Each row is a point on a tangle of strands that fork, close into loops and nearly touch. The rows are in no order.
In the rows, zero is written as 100.
Points whose rows are less than 127 apart are linked; no others are. Some points are linked to none.
(156): 106  88 101  82 125 100 124 120  95 117  99  78 125 121  90 125 100 115  70 122 104 140 137 105  64  97  86 136  82  73  85 160 117  90 109  93 119  95 104 106  93  64  98 108 117 121 110 120 115 135  74  88  69  92 110  89 144  61  64  91  79 128 125 134 111 102 134  82 112 113 103  79 117 110  95 112
(66):  68  94 108 113  92  85  95 107 113  92 125 121 108  98 108  92 101 117 112  95  78  98  82  98  93 127 106  73 106  92 120  93 107  96  78 139  83 100 109  94 122  80  83  92 108  96  80  86  84  72 121 109 128 119 108 116  79 123  96  98 121  91  86 105  98  79  96  92  97  77 101 103 104  92  87 112
(594): 100  89  87 105  92  84 101 102 100 117 124 123  83  84  88  98 125  90 100  89 118 103 109  82  91  84 102 109  95 108 109  94  65  97 133  95  70 104  86  85  85 115 102  96  99 103  94 115  81 117 127 115 103  84  89  98 102 102  85  82 116  78 103 119  85  99  98  99  81  82 117  81 100 108 107 108
(624): 139 141  93 128  78  99 125 123 127 106 119  89  93  90  85  82  67 104  88 120 126  85  74  88  95 136 131 136 123  81 114 112  93 110 125  92  91 127 107  96 111  78 112 110 124 112 120 115 119 119 129  89  89 104 102  94 134  98  67  98 115 105 114  92 118 128  90  99 127  72  93 109  76 105  94  93
(643): 115 129  61  66 123  73  89  74  97 136 103  84 111  96  94  79  79  85 112 120 132  90 102 129 107 113  90 123 108  98  78  85  94 120 102  68  94  96 138 102  77  93 111  77  84  86  92 101  92  96  98  99 125 135 116 110 117 101 108 119  95  81  98  90 116 107 122 112  98  88 125 108 103 110  63  99
(754):  80  92 112 105  86  96 103 119  68 125  92 109  89  81  89 112 132 107  85  74  84 104 139  81  82  79 109 110  88 159  86 101 101  88  98  84 119  94  53  95  74 107  80 114  91 112 126 131 100 111 106 108  82  87  89 100  73 109  80  80 118 105 120 104  89 106  78  93 100 127 117  61  97 111 127 110
(765):  83 143  84 121  86 113  95 100  81 134  96 117  89  88  90  73 108 103  98  92  85  61 107  91  99 118 126  91  92 149 102  57 107 125  83  81 126  83  75  90  79 102  94 118 103  90 116 107  96  89 140 100 102 108  82 106  60 148  99  87 132 108 112  76 114 112  54 121 102 110 116 109  78  93 113  99
(104):  93 103 103  96 108  93  95  75  90 115  74 116 105  92  91  73  82  84 131  88  96  70  85 124 116 114 113  83 120 115  91  57 105 101  60  91 116  86 109 116  93 103  88 107  71  74 113  86  94  66  96  88 115 132 101 110  73 119 130 113 115  98  85  71 116  91  87 118 124  93 109 119 102  85  87 117
(923):  74 128 153 148  59 133 107 139  96  77 111 103  79  85 112 100 112 149  56  95  66  71  98  66  97 123 118  81  84 121 125  93 129 100  85 114 117 109  67  94 126  86  81 107 126  98 110 111 103 102 133 102  73  76  92 102  61 125  73  92 125 133 109  84  96  95  66  88  98 127  77  94  63 116 125  83
(439): 111 119  85  59 124  65 115 107  85 136 108  85 112 115 102 101 113  80  96 120 112 111 134 104  71  87 100 140  94 109  74 129  97  95 133  72 105  89 109  99  62  84 100  94 109 105 119 122  86 118  94 113  92  90 104  94 130  71  92 102 101 118 128 113 111 121 110 109 114 124 132  89 111 118  78 110
(824):  94 127  78  94 102 110  89 100  72 136  78  91 102  72  89  88 101 100  96 101 104  71 127  99 107 100  92 112  94 157  77  69 103 127  89  63 120  80  77 104  72  99 106 114  89  89 116 124 111 102 117  96  99 107  78  99  84 129  95  90 124  97 115  92 114 111  80 116  84 121 119  91  90 109 106  91
(392):  69 141  84  94 111  76  80  91 102 138 123 107 128  95  90  67  84 110 115 107  91  82  93 112  80 131 118 104 117 107 102  82 103 108  68  96 107  88 128  82  89  64  93  84 109  90  98 101  80  81 133 108 131 139 116 131  83 133 102  96 127 110 104 110 117  91  92 107 124  71 117 108 100 101  61 106
(1015): 102  82 120 116  84 105 114 127  91  94  96 115  81  91  90 109  85 112  96  88 109  91  87 105 118 140 114  88 107 114 121  97 108  92 111 100 101 100  75 109 130 101  96 127  90  91 118  91 121  89 109  79  88 106  63  79 103 117  79  94 117 104  93  79 114  94  84  95 113  86  84 101  94 102 111 102
(477): 109  80  91  89  97 114  91  97  97  76  71  90  97  99 101 102  73  93 101 106 108  88  80 107 131 115  86  80  91  94  93  85 106 111  92 101 109 101 108 108 120 119 121  96  87  88  88  81 113  80  86  82  96 112  86  90 112 103 114 109  86  92  89  91 111  98 120 109  83  97  86 110 100 100 107  81
(311): 134 102  75  78 127  84  90  60 100 119  98  85 103 104  98  91  76  74 121 104 144 110  97 119 117  81  81 129 114  89  80  86  73 100 108  78  90 106 107 104  89 110 114  82  60  96  94 100  86 114  81  95 127 119 127 105 112  81 122 111  85  66  88  83  96 105 108 109 101  84 108 113 105  96  84 112
(234):  77 113  88  65 129 110  76  83  87 113  82  59 143 108 115  93  83 105  86 109  91  86 134 120  95  83  77 137  97 112  53  97 127 107  54  79 133  95 106 101  78  68 104  96  85  84  98 106 111 102  73  97  95 113 121 109  93 106 101  99  97 117 129 113 109 103 116  94 114 129 108  88 115  99  59 116
(419):  95 125 126 126  75  99 106 104 108 101 116 125  69  87  96  96 143  93  95  88  88  67  95  71  90  96 136  78  86 127 117  71  85 101 115 110  99  94  85  86  88 130 102 106 113  98  99  98  93  91 137 125  89  68  85  99  74 122  94  90 125 102  94  97  83 101  73 105  92 112 104 103  70 102 119  93
(465): 142 144  86  87 117  84 116  67 123  96 106  84 108 117 108  90  94  71 111 120 123  91  70 101 103  89 112 108 121  79  87 108  97 104 125 104  98 103 134  96  84 120 102  87 107 111  96  99  84  96  96 109 113 102 133 101 118  65 132 117  83  96  95  82 106 123 114 117 115 120 112 128  84  93  77 100
(640): 128  92  75  93 116  96  89  64 104  96  82  78  83  95  93  94 104  68 116 120 134  88  95 112 120  73  76  99  97  89  75  83  78 117 116  77  89 101 110  97  83 126 120  82  71 106  83 106  91 114  84 102 116 102 109 101 100  84 125 113  77  62  81  93  95 110 111 109  68 108 100 105  93 102  95  85
(164): 131  41 109 123  91 126  94  70 111  56  82 102  85 114 105 106  92  74 116  76 101 123  74  99 129  66  78  65 100  84 105  94  84  76 104 117  86 104  70 109 131 131 100  89  77 114  81  82 109 107  78  84 102  89 120  87 103  82 121  98  68  75  67  95  78  84  96  99  84  92  72 113 111  71 125  98
(429): 106  91 142 125 102 136 115 116 120  69  88  91 103  93 102 106  54 138  83  93 100  95  90 120 111 141  95 105 114  87 110 113 128 101  82 120 119 112  89 115 152  48  87 121  91  85 112  90 125  92  90  60  96 115 112 106 115 113  76 109 105 119 113  92 105  88  94  73 137  77  71 104  93  90 102 103
(287): 109 122  89  78 105  87 104  89  84 103  78  94  97  99 102  93 119  74 109 118  98  67  98  99 108 102 122  91  91 111  87  84 108 115 116  89 103  89 131  98  75 126 121  96 115  97 102  94  95  65 100 117 101  94  80  96 100  92 129 128 107 104  96  83 125 117 106 121 101 143 111 106  83 113  88  81
(123):  82 129  69  80 122  70  75  84  95 141 109 106 118  85  88  72  88  98 119 107 106  85 110 121  88 114 109 109 107 114  94  81  96 111  81  80 100  85 127  97  75  89  98  86  93  87 101 104  80  83 113 111 127 136 104 125  96 123 105 105 120  95 105  95 116 102  98 117 108  87 126 104 105 101  60 108
(31):  76 103 116 111  78  81 109 137 114  92 156 130  94  96 107 116 142 124  87  86  81 111  96  81  64 102 122  85  88  99 135 116  83  94 131 138  61 101 107  86 113 103  97  98 127 122  89 113  77 103 130 129 101  73  86 108  89 111  78  87 112 101 102 122  85  91  92  89  92  71 100  92  94 111  99 102
(30):  89  85 141 133  99 117 116 115 128  63 106 111  90 100 115 111  72 141 101  87  97 106  73 110 107 140 106  84 114  81 132 112 127 103  94 145  97 116 101 105 152  50  78 109  95  99 110  80 103  89  94  77 112 124 101 111 103 108  89 109 113 113  97  85 106  83  85  83 128  65  67 119  98  92 102 116
(602):  89 115  89  60 115  78  97  94  85  99  85  89 124 111 116 100 106  84  97 125  85  80 113 111 101 106 105  92  84  98  77 102 119 114  87 102 108  85 138 103  89 103 112  90 118  86  96  89  99  61  91 114 100 103 100  99 105  88 124 128  96 119 102 101 122 113 121 112 100 139 109 106 101 109  80  85
(638): 126  98  92  80 105  80 125 124  91 131  94 118  98  99  69  92  59  88 130  96 135 103  83 131 123 149 129 110 119 115 115  94  91  89 125  85  86 102 116 113 104 101  99 114  84  91 126  82 107  82 110  80 108 133  71  86 123 109  91 114 110 105  87  68 133  93  98 109 136  51 111 116 117 104  95 111
(685):  98 127 142 125  87  99 127 140 104 108 132 106  84 102  95 110 132 116  79  98  83  94 100  76  70  99 147 121  98 111 114 117 100  93 126 110  97 101  93  93  94  92  88 120 129 114 134 121  99 114 121 115  81  74  98  96  96 106  74  98 126 130 128 100 105 122  68  95 130 109  95  82  80 110 112  93
(238):  99  76  92  68  97 114  89 126  77  84  57  87 103 103  97 117  86 107  85 119  98 111 112 109 119 122  77  90  80  97  88 110 119 109  96  85 114  95 111 117 112 105 118  91 117  99  92  82 132  89  73  84  76  95  63  78 133  96  99 109  78 110 100 109 125 104 130  96  74 112  87  94  99 115 107  75
(436):  75  59 119  86  97  96 106 111  74 109  88 131 109  98  96 111 100 101 120  67  85 109 113 116 107 112  99  77 104 127 100  84 116  73  81 123  99  78  84 121 112 101  65 118  78  89 110  88  99  66  88  92 106 122  89  96  71 111 101  97 116 111  89  82 102  75  81  92 112  94 105  87 129  97 103 121
(307): 111  77  80  72 117  85 106 106  87 127 104 118 109  96  83  86  52  94 135  86 130 123  90 129 121 128 108 102 124  98 110  92  85  85 104 103  87  89 113 115 120  99  96 101  77  84 105  80  96  87  91  85 132 139  89  97 108 104 107 113 103  93  75  72 114  80 103 103 116  47 106 113 129  98  95 119
(253): 110  76 104 124  97 122 100  88 115  67  91  85  91 123 103 121 116 104  77  94  95 131 101  82  99  53  77  99 102  68  99 140  88  85 103  94 109 115  82 105 105 114  96  93 112 123  95 107 110 149  77  87  80  79 120  86 128  65  94  82  60  83  96 130  69  92 113  88  87 110  86  86 100  86 135  87
(51): 101  95 124 107 103 134  99 110 104  85  70  70 117  89 110 104  66 128  79 101  90  89 104 110 110 116  84 120 106  95  83 106 124 105  66 102 133 112  97 110 130  66 101 116  93  83 108 102 129 103  89  73  86 106 112  95 106 103  81 103  97 116 122  98 104  99 105  87 117 104  84  88  90 105 103  94
(73):  93  82 133 115  78 111 117 147  85  76  95 123  70  97  96 115 104 130  86  97  90  93  89  91 109 141 119  69  86 112 134 103 119  97 124 113  98 104  83 107 121 111  99 120 103  98 115  92 120  84 110  87  77  85  50  85 106 116  77  95 117 120  94  86 111  96  88 101 100 105  87  99  86 113 119  85
(730): 103  77  80  72 116 110  72  62  99  77  71  73 106 112 117 100  91  73 109 123 108 100 107 117 117  65  50  86  94  84  67  83  98 110  78  84  99  97 114 105  88 119 118  78  70  95  69  91 107  96  57  95 109 100 118 107  94  93 133 114  60  78  76  97  92 103 135 106  64 119  94 110 120 102  85  90
(271): 126  77 133 131  86 133  92  86 102  68  67  93  86  88 100  96  88  99  92  78  95  86  84  91 136  86  89  91 114 101 105  96 112  93  87  95 137 112  68 108 128 119  92 112  86  96 112  96 135 114  78  74  64  91 109  76  99  88 104 101  86 101  90  89  89 102  91  90 110 124  69 103  78  82 135  84
(861):  60  97  74  88 111  92  59  66  91 132 111 100 126  86  99  87 112 108 114  80  85  94 127 106  88  81  78 102 112 124  83  75  99  99  59  94 106  86  89  89  71  90  82  82  72  90  90 116  83  99  96 113 131 124 120 126  50 118 109  85 115  87  97 106  84  78  89  94  99  96 118  81 120  92  70 131
(453):  86  98  83  86 112  85  86 105  70 137  94  96 101  82  95 107 137 100  88  95 107 112 148  88  85  75  84 133  96 139  76 117  91  96 115  67 112  93  72  96  59  95  99 102  92 107 115 144  94 123 102 111  89  91  93 102  92  98  90  79 116  92 133 118  84 110  97  91  82 119 130  59 109 124 104 119
(86):  77  90 110  90  84 105 108 157  88  70  96 111  90  90 109 122  98 128  80 120  85 104  95  95  99 159 105  76  74  94 121 112 125 115 109 116  96 103 109  99 121  89 114 100 128  95  94  86 116  72 111  94  88  97  59  96 114 125  80 107 109 117  95 109 123  90 121  96  85  99  88 104  90 127  99  74
(715): 122 133  68  98  84  81 113 109 103 108 112 128  69  81  83  99 118  72 112 116 130  74  86  92 106 119 143  91  95 107 116  71  74 111 150  89  64 114 112  86  59 146 130 115 108  95 105  96  92  84 135 124  97  87  62  94 105 117 112  97 119  84  83  79 119 112  96 129  88 108 118 120  84 115  94  87
(158):  97  84  96 107 100  80  96  74 104 116 114 118  94  96 101 100 145  74 129  65  95  97 117 100  94  50 107  92 101 112  91  78  76  84 101  98  88  84  89  96  68 121  83  88  75 108  93 103  63  97 106 133 134  87 126 108  73  85 127 109 112  81  88  99  69  88  76 104  96 109 113  90 114  86 112 136
(963):  70 104  73  90 104 116  69  87  74 136  77  98 116  72  94  86  98 104  99  88 101  79 138 105 100  89  82 112  98 159  69  69 107 107  67  74 126  86  77  98  74  95  88 105  75  87 105 124 105 105 101  94 117 120  96 110  61 135  92  84 119  88 118 100  99  92  82 102  95 104 123  77 102 107  90 110
(740):  83  95  77  62 144  74  90  78  89 160 113  87 143 106 106 102  85  99 116  86 103 131 134 130  88  82  89 139 117 101  79 110 104  79  75  98 105  94 113  98  78  71 101  90  71  85  93 104  89 109  73 112 128 130 125 117  80  91  98  97 101 109  98 108  97  82 111  88 126  81 118  84 141 100  56 141
(555): 101 101  77  70 118  81  91  99  92 108 100  78 111 114 104 112 121  85  83 126 109 115 127 102  82  81  77 119  83  88  77 132 103 107 112  76 107 102 116  92  70  99 111  85 112 109  93 110  94 119  84 112  90  83  99  95 129  69 100  99  74 100 118 121 102 123 127 105  82 135 116  88 111 114  83  97
(40):  94  93 135 108  93  95 117 124  86 120 107 115  90 100  89 113 126 105  97  70  83 106 111  91  86  97 125 101  98 133 101 114 100  89 114 100 110  90  73 105  90 103  77 113 100 108 132 116  94 103 103 106  88  85  90  90  80 101  83  95 119 119 123  97  97 108  70  91 118 117 109  67 103 105 123 106
(842):  95 106 111 132  78 108 109 127 127  79 138 112  88  94 103 112 135 130  68  97  93 108  95  68  68  93 114 113  99  82 125 136  82  96 126 114  78 116 103  83 117 105  89 103 136 127  94 118  99 131 128 117  93  71  98 103 116  91  65  85 100  95 116 134  75 100  98  85  93  79  89  86  75 108 116  96
(185): 128 151 112 122  79  95 128 137 119 111 126 111  83  94  83  99 111 107  75 116 114  80  87  77  76 118 151 130 106  93 124 111  89 106 147  87  83 126 105  87  87  93 117 120 138 113 133 123 106 120 137 104  73  77  81  92 121 107  75  96 121 119 121  97 110 135  87 110 128  95 103 101  67 116 102  81
(721): 129  58  81 108  95 120  94  79 112  77  85  98  77 109  91 106  80  84 115 107 121 129  82  99 121  82  66  74  96  70 106 103  79  97 116 105  83 104  90 107 117 138 116  77  96 115  70  85 107 112  76  81 105  98 109  94 125  82 121  99  58  65  74 109  83  96 124  97  64  76  80 107 114  87 132  83
(371): 103  95  73  79  89 125  84 111  84  74  53  84  84  91  84 119 101 106  74 142 104 102 107  87 128 114  80  82  75  91  97 100 117 119 109  77 110 105 115 103  93 136 127  89 128 104  77  95 130  98  83  94  60  71  60  78 127  89 117 108  63  97  80 108 120 103 136 109  47 141  90  93  85 115 124  56
(572): 131  86  89 123  94 118  97  83 105  73  71 107  54  84  85 107 133  87  88 110 114  87  96  75 127  71  93  82  88  89 102  95  87 105 137  82 106 113  83  92  82 158 112  94 114 124  86 102 113 124  92 105  70  58  88  77 110  75 123  97  68  78  76 110  80 109 109 112  57 139  79  91  77  94 137  66
(471):  99  88  79  57 129  63 102  96  87 160 114 110 137  98  86  95  76  96 126  93 113 138 118 129  93 113 104 124 118 106 103 107  90  75 103 104  96  81 119 115  95  75  92  90  82  90 104  94  79  89  93 101 133 136 110 114 104  88  97 116 102 107  92  97 114  85 101  97 125  58 120  93 138 103  76 129
(1013): 112 106  77  88 110  96  97  99 103 105 106  83  96  98  93 108 111  98  79 125 128 112 108  82  86  86  78 126  94  80  96 129  82 111 126  77  94 112 105  89  94 102 121  90 113 117  87 119  96 130 106 103  89  88  98  96 138  72  88  88  76  79 116 130  93 113 134  97  71 101 111  98 102 111  98  92
(42): 104 124 139 136  84  99 111  80  95  94  99 122  89 111 111  84 130  86 110  75  78  66  82  92 102  90 141  77 114 127 110  70 112  99  77 109 132  86  83  93  92 101  71 119 101  94 117  90  86  83 111 107  96  89 113  95  58 121 119 111 133 127 106  72 103 103  55 109 136 135  93 113  86  79 121 104
(777):  85  85  72  64 147  80  81  73  84 133 115  78 142 120 117 105  75  98 115  94 101 142 137 126  87  72  63 127 103  85  75 112 111  87  67 102  92  91 106  96  89  73 104  81  75  88  81  95 101 109  65 113 114 124 125 113  86  84 101  96  75 109  95 114  89  92 137  92 100  89 109  98 147 108  50 138
(712): 144 115  85 106 113  94 100  52 126  93 106  89  85 101 102  92 121  62 120 114 119  76  78  95 102  64  94 102 105  80  89  90  76 115 130  93  81 105 117  89  78 139 112  81  82 118  80 109  76 117  99 126 113  84 132 107  95  76 140 114  88  74  91  95  82 115  97 112  87 119 104 117  81  90  95  98
(492):  82  96  84 103 109  89  83  64  97 140 105 109 117  97  98  86 123  82 120  71  89  98 119 110  96  64  96 116 115 125  83  73  89  86  79  94 102  76  89  97  64 105  77  95  65  92 109 114  66 101 103 120 128 111 121 122  64 106 118  91 121  86 101  99  76  89  72 104 119  97 122  84 113  83  94 136
(375): 112  39 128 125  93 131  91  81  98  59  75 107  92 106 112 102  93  82 118  65  92 111  88 104 134  79  80  84 110  93  99  87  96  77  83 115 112 104  68 120 128 127  85  99  69 102  98  91 117  97  68  81  94  95 120  87  88  89 116  94  78  95  78  88  76  80  91  86 104 107  73 103 114  69 126 101
(625): 129 131 105  82 118  81 126 103 104 127  97  90 119 113  91  84  77  85 115 104 117  98  95 124  92 113 132 135 125  96  85 111 103  96 112  89 111  98 122 111  83  77 100 108 101  96 123 106  96 101  99  94 108 125 115 102 122  78  91 110 111 121 120  76 121 121  96 106 162  89 113 108 101  95  87 107
(463): 113  79  79  76 102  90 116 104 106 101 116 101  97 125  90 110  95  99 112 105 119 166  88 107  90  86  80 102  87  62 115 139  88  88 129 116  76 102 114 114 108 111 107  89 123 115  87  94  92 111  79  92  96 101  91  92 144  69 102 101  61  86  95 118 100 103 128  93  80  71  99 117 131 106 114 101
(587):  83  77 106  93 101  69  98 104 105 103 126 120 119 106 113 103 101  99 128  81  84 124  94 106  96  94  98  77  95  85 116 107  92  87  88 135  78  92 101 106 115 103  89  90  98 100  86  78  82  79  97 116 123 114 110 105  91  94 112 108 101  89  84 107  88  81 100  85  92  72  95 101 137  94  96 116
(982): 116  85  77 109 104 119  87  89 126  80  93  85  92 108  95 115  62 109  89 117 127 142  79 100 107  83  49 101 100  66 111 129  76 107  98  89  88 116  97 105 132 106 125  81  93 117  75 100 104 135  83  80 109 109 126 104 138  85  92  87  47  68  88 124  82  97 136  86  71  57  90 111 101  99 113  89
(111): 117  87  96  97  94  86 116 122 109  94 128 117  91 112  92 115 102 106 108  96 121 131  80  97  92 102 100 104  96  72 136 135  79  87 146 118  64 109 109 102 114 107 105 105 119 121  96  99 100 110 100  98  99  91  84  92 130  80  91 103  93  88  93 113 102  97 101  97  96  65  97 106 111 102 113  99
(14): 100 121 159 136  96  93 119  98 105  82 111 100  92 120 120  93 118 108  95  81  73  82  79  89  93  99 135  93 118 102 110 106 123 104  91 129 119  94  97 101 112  84  71 117 108 104 128  95  98  93 100 107  96  80 117  96  83  97 111 115 120 139 113  82 110 110  59 101 148 125  82 111  88  85 111  99
(752):  72  87 130 119  92 102 102 117 116  63 122 120 106 104 121 109  89 135 102  92  80 106  73 112 100 142 100  62 101  82 124 101 121 101  85 152  83 107 109 105 147  58  75  95 103  87  89  84  99  71 107  96 123 120 106 126  91 123  91 104 112 106  89  99  99  72 106  86 106  69  81 118  99  97  94 105
(110): 107  97 106  89 109 144  74  91 103  73  57  55 117  92 120 101  64 104  79 115  96  99 104 113 119  97  66 127 110  86  73 106 116 112  57  80 139 114 100 111 119  86 124 110  84  75  92  85 131 107  71  65  84 101 118  94 109  96 107 102  65 111 109  97 100 100 133  91 110 123  87 102  91  93  93  87
(874): 107  74  70  86 113 103 101  85 109  99 108  80 114 128 102 118  79  98 107 114 118 171 104 113  87  71  53 106  86  59 104 142  94  95 107 110  95 106 103 106 114  94 116  86 101 116  75  97 101 128  67  85  92 107 108  98 133  72 102  93  47  89  95 125  87  97 137  89  72  77  93 114 131  99 103 107
(805): 101  66  99  83  96  87 124 143 102 108 136 136  87  99  93 115 107 117 115  93 114 150  89 105  87 120 102  93  85  82 148 123  79  85 154 136  49 104 102 110 123 100 102 100 118 113  99  92  91  95 108 104 102  94  61  92 120  96  88 105 104  93  89 103 107  89 101  88  95  50 103 102 131 113 114 106
(188):  93 123 116 115 116  87 107  92 126  81 126  81 137 127 130  97  96 104  98  99  74 101  81  93  80  83 108 112 105  64  95 123 110  92  83 127  99 100 127  95 116  73  91 102 106  98  95  92  85 105 104 109 116 107 146 117  96  85  99  97 104 117 114 116  96 100  95  93 125  97  86 122 102  84  76 110
(225):  98 133 114  79 111 100  96  86  98  92  76  68 126 109 120  83  87  94  95 113  82  67  98 112 102 109 117 108 105  99  75  91 130 113  69 102 133  95 130 108  97  76 100 104 107  75 109  86 103  67  89  92 105 111 113 109  95  96 126 122 105 129 116  93 120 107 103 111 127 133 105 105  86  91  78  92
(952):  70  72  96  87  81 103  89 138  91  65 104 118  90  89 109 118 118 116  86 112  77 105 101  82  91 132  94  65  64 103 119  93 107 108 103 124  80 102 106  93 116 109 106  81 124 104  75  94 105  81 115 111  92  87  65  94 100 123  82  96 106  95  89 111 105  85 121  98  57  89 100  95 102 115 101  74
(47): 100  89  89  82 104 109  82  77 101  63  71  81 108 107 117  92  77  81 113 122  95  88  89 114 125 101  74  66  90  81  86  75 112 106  67 112  97 101 118 106 116 112 118  84  91  85  71  73 108  68  71  89 112 112 111 110  96  99 131 122  71  94  76  94 107  99 128 104  73 105  91 119 108  93  90  85
(152):  82 158  97 114  90  97 106  97 114 116 123  87 112 102  93  72  76 105  95 121  91  71  89 102  83 137 133 110 117 100  98  84 103 124  80  94 117 106 120  83  95  64 104  99 119  94 113 105  93  99 134 101 119 119 110 121  92 129 100 106 131 113 127  94 118 117  81 109 132  88 107 119  81  99  77  94
(447): 104  69  95  95  92  77 104  93  98 106 112 123  83  95  92 103 142  75 126  79  99 115 111  90  95  62 104  83  84 105 105  92  65  76 128 111  70  86  83  95  83 133  93  93  92 110  94  98  72 100 106 131 114  72 110  94  85  84 121 106 106  80  87 100  72  89  89  99  80  98 111  88 119  94 120 128
(53):  93  70 114 123 103 127  96  90 124  66 104  80 111 122 117 117  97 106  82  93  90 139  99  89  91  50  59 109 100  66  94 147  98  84  85 104 105 118  90 106 118  97  88  97 105 116  84 105 105 147  80  99  86  83 138  98 115  70  85  69  65  90  97 136  59  78 114  82  83 100  85  91 114  83 113 101
(723): 103  97  68  99  94  95  83  94  98 111  97 104  74  77  87 101 119  96  89 113 125  87 123  82 102  91  81 109  87 104 100  96  72 114 126  68  84 111  87  92  78 117 122  93  96 101  93 125 101 127 118 107  90  77  72  98 112 105  92  84 101  62 111 121  86 111 112 102  52 104 106  82  88 118 102  91
(604): 120 162 106 144  76 115 116 106 125  98 116  83 100  95  95  77  62 115  78 112 114  62  71  89 103 140 125 115 125  95 110  95 108 118  90  91 114 125 101  87 124  71 107 115 131  97 125 106 114 112 132  87  96 111 107  99 103 115  84 110 128 113 116  86 119 132  74 106 141  89  85 114  66  91 102  92
(974): 107 107  61  85  99  94  78  91  83 128  83  99  88  70  85  90  90  89  95 111 131  79 121  96 114  97  79 120  93 131  85  78  86 121 107  56  93  98  88  94  77 109 117  99  84  86 104 118 104 110 111  96 102 104  73  96 106 110  98  88 111  70 109  93 105 112 103 107  65 101 116  89  92 117 101  92
(58):  87 126 103  85 116 108  85  79 104 111  97  60 131 106 121  84  90  99  88 111  83  76 117 104  90  88  97 132 108 101  64  94 116 113  59  89 127 100 112  94  89  69 100  98  91  84 103  97  99 103  89  96 104 107 128 107  93  98 105  99 107 116 127 108  99 117  99  96 128 129 105  99  92  93  75 100
(843):  84  53  82  84  77  97 104 136  87  92 117 138  81 103  90 115 110 109 111 104 104 131 100  99  98 123  95  65  73  99 136  95  91  89 128 124  55  94  94 105 114 120 112  93 113  99  77  84 100  79 113 101  96  95  46  90 111 109  88  98  97  79  76 110 101  86 120 102  54  63 108 102 123 118 108  97
(826):  88  77 112  81 124 112  87  89 103  73 100  76 137 128 133 114  75 105 111  93  75 132 105 109 105  81  63  98  98  68  84 117 128  87  53 126 103 102 105 111 123  78  97  99  90  85  87  82 116  98  65  89  94 114 122 107  98  87  97  93  67 110 103 113  87  84 128  83  96  99  84 104 130  90  85 111
(34): 121  98  86  85  97 114  96  87  88  73  66  94  68 100  88 116 125  87  90 126 102  99  98  86 127  89 102  78  74  88  96  99  98 111 136  90 106 108 118  91  81 154 121  89 121 117  82  97 111  96  91 103  68  67  69  81 120  80 123 110  64  93  78 110 109 106 117 118  55 144  86  97  78 107 130  61
(258):  81  72 127  99 102  79 114 121  80 126 103 135  97 104  92 114 120 102 115  69  81 120 108 109  91 107 116  86 106 132 107 108 105  81 108 114  93  75  84 107 102  98  71 122  87 107 124 100  92  78  94 107 105 103  85  92  78 106  96  99 123 117  93  87 104  91  74  99 122  99 112  78 126  96 107 123
(581): 124  73 110 135  83 125  99  76 109  66  75 104  70 102  91 110 131  89  87  91  98 108  99  78 121  54  89  83 102  91 103 111  80  84 113  86  99 114  74  96  94 144  92  93 106 132  93 116 107 136  87  99  71  62 110  80 112  72 106  86  73  83  84 119  67  88 102 103  60 128  81  79  83  83 149  78
(391):  79 117 100 106  77  91 104 118 109 102 129 126  81  86  99 100 136 102  97  99  87  79  93  77  81 106 125  86  87 116 123  81  81 105 124 106  72  99  97  79  96 118 110 102 116 107  88 101  91  91 139 127 103  76  82 103  86 124  88  85 126  94  99 110  84  97  98 110  83  98 112  96  81 110 104  96
(901):  75  67 111  92 106 101  91  95 105  79 115  96 135 123 134 118  89  99 120  82  68 134 103 108  97  72  72  79  95  77 100 108 113  78  68 138  79  94 103 105 111  90  90  96  91  90  77  80  97  87  80 106 109 107 123 114  84  84 111  95  79  99  91 111  79  76 120  85  90  92  91 101 139  84  84 119
(60):  99  92 112  86 125 145  85  81 105  61  70  53 127 125 126 118  58  99  95 119  93 123 101 116 113  77  56 117 111  71  75 119 121  99  51  95 131 115 103 114 112  79 117 100  85  81  87  77 127 111  54  76  88 103 130 104 103  87 110  93  47 115 100 112  88 101 136  87 103 120  89 108 104  89  86  98
(140):  99 115 121 128  97 101  97  67  97  98  91 120  95 105  91  70 110  85 121  79  84  58  82 102 106 104 125  71 121 122 103  53 109 102  62 101 129  86  89 105  93 106  73 113  87  85 110  84  88  70 107  99 109 111 110 109  61 127 131 109 124 113  86  68 109  96  63 115 126 114 104 126  88  71 105 114
(806):  99 135 162 137  88 103 136 130 107  87 118  96  86 110 103 100 126 129  74 107  69  82  98  78  72 113 146 109 103  93 112 118 119 102 111 118 105 100 104  95 105  69  80 121 133 120 134 114 102 109 112 107  90  77 102 100  90 107  84 116 127 146 127  94 116 116  64  99 144 128  79  94  75 108 115  85
(154):  89 139  90 138  71 121  99 103  92 119 106 133  78  86  94  82 124 101  97  83  88  51 107  74  99 102 122  74  89 146 109  50  98 111  88  92 113  89  59  83  76 115  95 115 100  95 104 102  84  92 140 112  94  84  92 106  52 148  88  77 140  96  95  77  96  98  56 113  76 110 115 113  70  86 115 100
(744): 113  95 112 116  89  95 125 121  98 117  95 115  85  92  78  88  66 110 112  89 122  95  76 125 122 156 132  96 124 118 122  90 104 103 109  95 104 104  90 109 119  78  89 133  80  90 134  82 113  88 111  83 103 132  70  86 107 125  84 102 122 113  93  63 123  99  73  98 150  66  94 110  98  96 101 111
(282):  82 109 123 154  76 116 107 128 127  73 135  89 103  87 109 107 117 138  49  96  71  92  98  63  80  87  97 123 102  95 103 132 100  98  92 101  95 113  93  89 128  81  86 104 138 121 102 127 107 142 125 106  82  77 124 103 101 102  58  81 113 103 132 128  77 105  88  84 103  93  84  80  72 106 105  92
(59): 117 138  79  86  88  86 104 104  99 101  88 107  87  87  93  90 104  77 109 118 112  66  83  93 108 125 134  90  98 110 109  79  92 118 124  86  93 103 123  88  84 127 126 104 119  94 101  97 102  74 126 112 104 101  70  98 102 114 116 115 119  99  89  83 125 118 101 127  97 120 110 119  75 114  92  79

How many points has the smallest loop of links through each point below? Write none if it is on no loop.
(66) => 10
(602) => none
(963) => 9
(419) => 8
(86) => none
(604) => none

A piece is all that can be reached along the links. How many separate loops has the piece of each point below (a circle has one, a figure eight two, a Y none), and how many tips (points with one link)?
(154) => loops 2, tips 2
(754) => loops 0, tips 5
(30) => loops 1, tips 0
(307) => loops 0, tips 2
(715) => loops 0, tips 2
